A landscape with many valleys, sampled at points; each row gives a point and its height.
A ball rolls from a point to the lowest of its 2 nearest points, and stops where none of them is lower. Distance is the straight distance between rows; heights are no part of it.
tuled: [200 144 101 137 109 141 120  79 156 195 148 123 110 133 133 143 118 184
 147 115]  height 86.3
Miti: [154 147 155 121 144 154 106 164 180 144 185 153  92  94 131 117  98  27
 127 151]  height 26.5
ritud: [121 167 166 131 145 133 121 152  52  96 177 101 115 109 134 120 117 155
 168  93]  height 59.4
bovul: [102  93 163 106 113 102 143  83 184 189 153 161 167 150 142 131 148 123
  48 158]  height 55.4
Dosi: [152 153 104 148 133 146  77 151  92 109 156  98  98 161  99 121 117 111
 173 104]  height 25.1
salus: [129 152 133 105 134 119  95 170  92 129 165 116 113 147 129 144 116 108
 140 104]  height 29.1
redup: [201 124 133 136 126 143  80  82 186 194 160 131 106 149 135 117  90 190
 113 121]  height 87.9
sozir: [125 140 152  34 123 119 107 172 134 163 184 130 108 142 135 139 103 101
  71 131]  height 31.3
led: [161 146  59 132 124 109 150 132 134 102 116 126 161 127 129 138 128 114
 113 138]  height 43.4
Fezen: [116 125 120 138  82  98 153  52 151 169 117 115 162 153 162 154 155 154
 114 108]  height 77.0
zaguz: [107 142  64 175  90 132 103  68 119  79  88  82 143 169 116 121 135 156
 151 131]  height 44.4
Nake: [120 140  70 157  77 120 185  81 135  83 111  89 136 161 129 115 149  75
 140 142]  height 58.3
Paf: [194 153  97 128 124 147 113  67 132 140 143  86 126 149 145 145 121 206
 148 108]  height 85.0
batak: [ 92  92 130 144 139 110  60 139 112 141  93 172 124 161 106 134 122 194
 140  96]  height 78.8
fomer: [133 120 103 160 111 127 114  94 110 170  95 134 104 150  94 145 132 184
 185  92]  height 76.3
sezu: [ 84 155 171 129 155 130 130 136  50  63 167  93 125  64 143  94 106 157
 165 126]  height 58.4
ropi: [118 133 133 120 122 136 193 133 139  87 132 101 132 122 142 110 152  39
 110 156]  height 36.6
zuvuz: [100 114 168 161 134 141 107 173 105 139 109 178  74  90  96 120 111 172
 162 107]  height 47.4
vuku: [164 112 117 150 145 136 164 156 129 158  86 168 124  66 110 142 142 166
 148 139]  height 16.4
tuzip: [149 141 145  89 108 142 170 123  86 179 144 100  68 118 108 138 141 131
 168 106]  height 23.7
tadam: [181 166  94  44 118 125 159 123 126 153 177 113 132 118 143 156 125 148
  80 148]  height 69.6
desu: [134 128 163 107 130 142  86 149 169 175 179 136  90 148 124 121  92  52
 115 125]  height 34.1
nul: [116 131  90  83  94 102 209 129 116 109 130 138 141 110 124 145 157 123
  81 146]  height 68.6
falol: [ 50 102 163 129 120 123 174 155 115  87  78 149 146  90 131 125 157 128
 103 150]  height 22.4
Konef: [119 101 157 173 140 130  90 123 109 164  98 151 115 163 100 126 125 187
 180  76]  height 77.7
vitib: [190 113 124 132 148 109 137 168 131 188 115 171 135  95 129 143 117 164
 139 112]  height 27.8
rebi: [130 127 114 119 131 127 114 102 146 145 131 130 133 156 117 139 136 110
 124 128]  height 24.4
mife: [190 151  74 113 132 118 121 121 153 145 150 133 143 143 132 145 114 109
 115 133]  height 35.6
tel: [137 128  62 175  92  93 106  97 170 151 120 163 156 157 128 155 134 113
 130 110]  height 75.1
soge: [124 139 153  66 112 147 131 130 111 165 156 110  65 140 103 127 109 138
 126 114]  height 14.4
rerek: [ 96 134 106 136  97 107 106  58 124 131 103  95 157 188 146 147 138 162
 134 103]  height 81.0
Bese: [123  99 222 130 157 100 139 131 137 179 117 110 187 137 204 124 121 136
 126 105]  height 53.1
Vas: [156 137  95 153 115 149 176 127 132 161 105 147  86  84  85 134 149 101
 178 142]  height 40.1
pimom: [174 123 150 128 175 167 108 159 174 128 156 152 116 102 125 118 113  88
 110 157]  height 18.2
mugi: [125 126 188 177 151 181  81 137 142 124 150 158  64 109 102  95  99 107
 172 121]  height 35.7
feno: [127 139 153 146 152 123 130 158  80 111 119  91 135 122 153 126 123 149
 165 102]  height 60.8
dop: [133 135  86 115  84  99 203  85 140 130 139 117 144 140 144 144 157  92
 104 131]  height 64.9
daru: [165 128 127 127 150 158 120  70 114 112 112  84 128 147 131 124 121 235
 142 117]  height 84.2
rigob: [153 131 125 158 134 149  89 188  95 113 126 165  69  99  95 104 100 170
 157 105]  height 49.8
gode: [172 146 125 125 131 133 202 131 101 131 104  82 124  87 142 129 154 112
 162 131]  height 51.1
bef: [119 103 195 160 159 180  60 160 168 113 142 188  69  98 107  84  84 129
 127 130]  height 39.0
Zatub: [156 105 129 136 158 157 115 108 201 127 135 154 145 134 119 117 125  93
  85 169]  height 28.5
gafug: [142 119  92 175 135 157 152 119 165  54  83 125 150 124 119  95 121 116
 119 176]  height 44.0
zuga: [ 96 130 165 129 134 140 137 137 136  80 117  93 151 139 164 100 126  70
 123 151]  height 45.9
bili: [124 137  81 146 102  91 143  98 102 165  90 131 141 142 119 163 149 169
 163  99]  height 74.0
sak: [ 43 136 190 130 141 132 116 114 121  75 155 102 132 109 159  97 129  58
 139 149]  height 52.4
paba: [139 141 128 140 101 149 164 136 103 181 116 124  54 100  83 128 132 115
 194 104]  height 32.5
guli: [146 123  56 175 100  91 196 123 162 103 103 151 166 133 141 129 124 102
 115 141]  height 54.0
gofaf: [ 96  98 174  80 125 111 145 134 155 176 143 164 148 126 133 139 148  98
  70 149]  height 47.5
besot: [123 128 137 131 128 121 121  79  86 144 104  70 137 180 133 137 134 176
 169  83]  height 82.8
gaf: [137 120 114 120  71  81 198  77 154 175 145 141 161 127 162 154 164 139
  87 127]  height 71.1
Fem: [102 105 133 122 141 128  68  81 184 112 136 136 171 193 139 123 119 119
  70 143]  height 25.2
Vav: [162 121 156 139 153 163 114  82 110 148 130  97 112 169 113 125 125 191
 162  91]  height 83.6
Savat: [170 110 103 154 145 115  97 123 143 156 107 156 141 137 126 136 123 168
 145 114]  height 36.5
buduz: [ 51 148 177 105 135 122 134 133  74  66 155  88 129  86 162 103 122 112
 145 145]  height 56.3
nemi: [ 41 118 168 148 150 106 103 167  99  86 114 165 139  69 134 127 127 140
 140 134]  height 41.4
fev: [106 119 130 103 122 112  98  81 151 146 147 112 160 204 139 137 131  87
 100 116]  height 3.8
gute: [131 122 145 170 151 161  85 139 126 117 134 124  99 138 100 114 122  97
 175 119]  height 30.8
disum: [132 119 135  82  89 114 163  75 183 174 186 144 141 147 144 136 149  88
  55 157]  height 62.6
gon: [157 144 111 116 119 128  84 130 150 169 162 122  95 175 107 129  96  65
 150 105]  height 27.5
rir: [ 37 122 127 139 116  94 135 189  86  80  90 157 153  95 123 139 145 127
 118 135]  height 34.7
boref: [160 145 109  50 107 122 175  90 153 133 185 113 148 143 152 140 143 107
  59 153]  height 67.1
fafos: [117 161 133 123 150 113  87 169  98  80 172  94 144 136 156 127 106  81
 137 117]  height 22.2
Zut: [140 155 123 115 122 151 162 140 131 122 163 113 103 105 120 132 151  24
 140 148]  height 26.1
binu: [ 91  85 171 127 152 137  48 150 138 133 118 177 110 155 110 119 110 165
 114 114]  height 79.7
dunar: [119 127 168  94 143 150 176 145  84 120 117 112 107  73 126 136 153 167
 135 139]  height 40.7
Zan: [110 120  93 140 144 126  87 187 116  33  95 128 159 126 129  97 121 123
  97 156]  height 33.2
vib: [108 134  82 108 135 145  88 138  83  59 113  97 119 133  88 120 132 184
 119 147]  height 35.5
gurof: [125 151 104 131 151 122  86 187 118  42 142  99 161 131 152 103 105  78
 107 149]  height 28.7
somip: [130 105 168 107 156  94 138 146 119 168 111 127 180 133 165 142 128 162
 108 107]  height 44.3
fud: [176 138 132 132 143 143 178 154 130 164 131 132 108  78 126 141 142  99
 165 133]  height 45.8
zomud: [165  99 134 138 177 149  74  96 204 107 130 134 174 166 149 103 109 124
  75 158]  height 36.0
buzi: [ 91 100 158  93 128 144 189 132 114 120  92 142 120  74 109 133 173 156
 104 158]  height 35.4
nikir: [ 93 104 191 181 158 139  74 166 135 118 132 212  95  78 117  99  94 153
 155 116]  height 43.1
putir: [108 137 171  67 109 122 103 166 126 178 170 128  66 132 119 123  78 113
 100  99]  height 23.3
Fir: [117 123  96 168 147 155 116 166 138  42 101 131 135 103  99 101 137  95
 114 170]  height 37.5
favak: [100 133  71 179  84 130 135  68 157  93 108 116 137 167 116 133 148 108
 132 135]  height 51.6
letim: [ 79 104 180 136 159 135  76 154 145 119 129 160 139 128 134 128 123 107
 109 129]  height 80.7
bez: [148 144 101  70 129 128 164 148 107 126 135 123 132 104 122 149 140 147
  96 148]  height 70.3
Padu: [139 129  82 149 133 132 149 154 101 101  75 143 123  83  95 134 146 176
 146 147]  height 27.9
mogar: [100 134 136 145 120 104 162 160  97 110  84 104 158 119 158 123 132 110
 150 128]  height 64.7
Nog: [111 123 102 158 102  94 162 115 112 129  63 112 165 156 141 132 137 129
 156 116]  height 69.9
gok: [133 124 175 112 127 121 205 129  78 137  89  88 127  83 160 131 157 155
 162 118]  height 46.1
nir: [111 129 146  52 128 100 137 163 143 149 173 146 160 144 151 147 134  74
  49 142]  height 39.6
Muki: [144 131  72 184  81  98 168  80 180 133 120 134 170 153 164 147 135 121
 113 119]  height 66.5
Detam: [125 127  74 110 132 144 105 156  98  81  96 155  99  95  82 127 131 204
 118 152]  height 33.0
Bik: [127 128  88 146 136 145 104 112 111  88  94  99 135 146 105 117 134 159
 144 134]  height 38.6
vebi: [149 157  91 121 116 147 121 132 122 133 156 101 103 149 103 135 137  52
 156 129]  height 13.9
Foze: [150 100 140 122 149  82 121 155 131 197 108 172 166 122 144 151 123 190
 110 112]  height 36.7

Where does a ball stop that starts at each point below?
tuled: dop
Nake: vuku
batak: vebi
redup: dop
boref: soge
ritud: vebi

Call two points neighbours if one is among the 2 nearest of the other. Go from one point of each pair to the other, from neighbour to neighbour, staying as low as possible. Name the highest point that can't be avoided.
fafos / Dosi: salus
soge / falol: gode
soge / vuku: bez
fev / vebi: zomud
pimom / vebi: desu
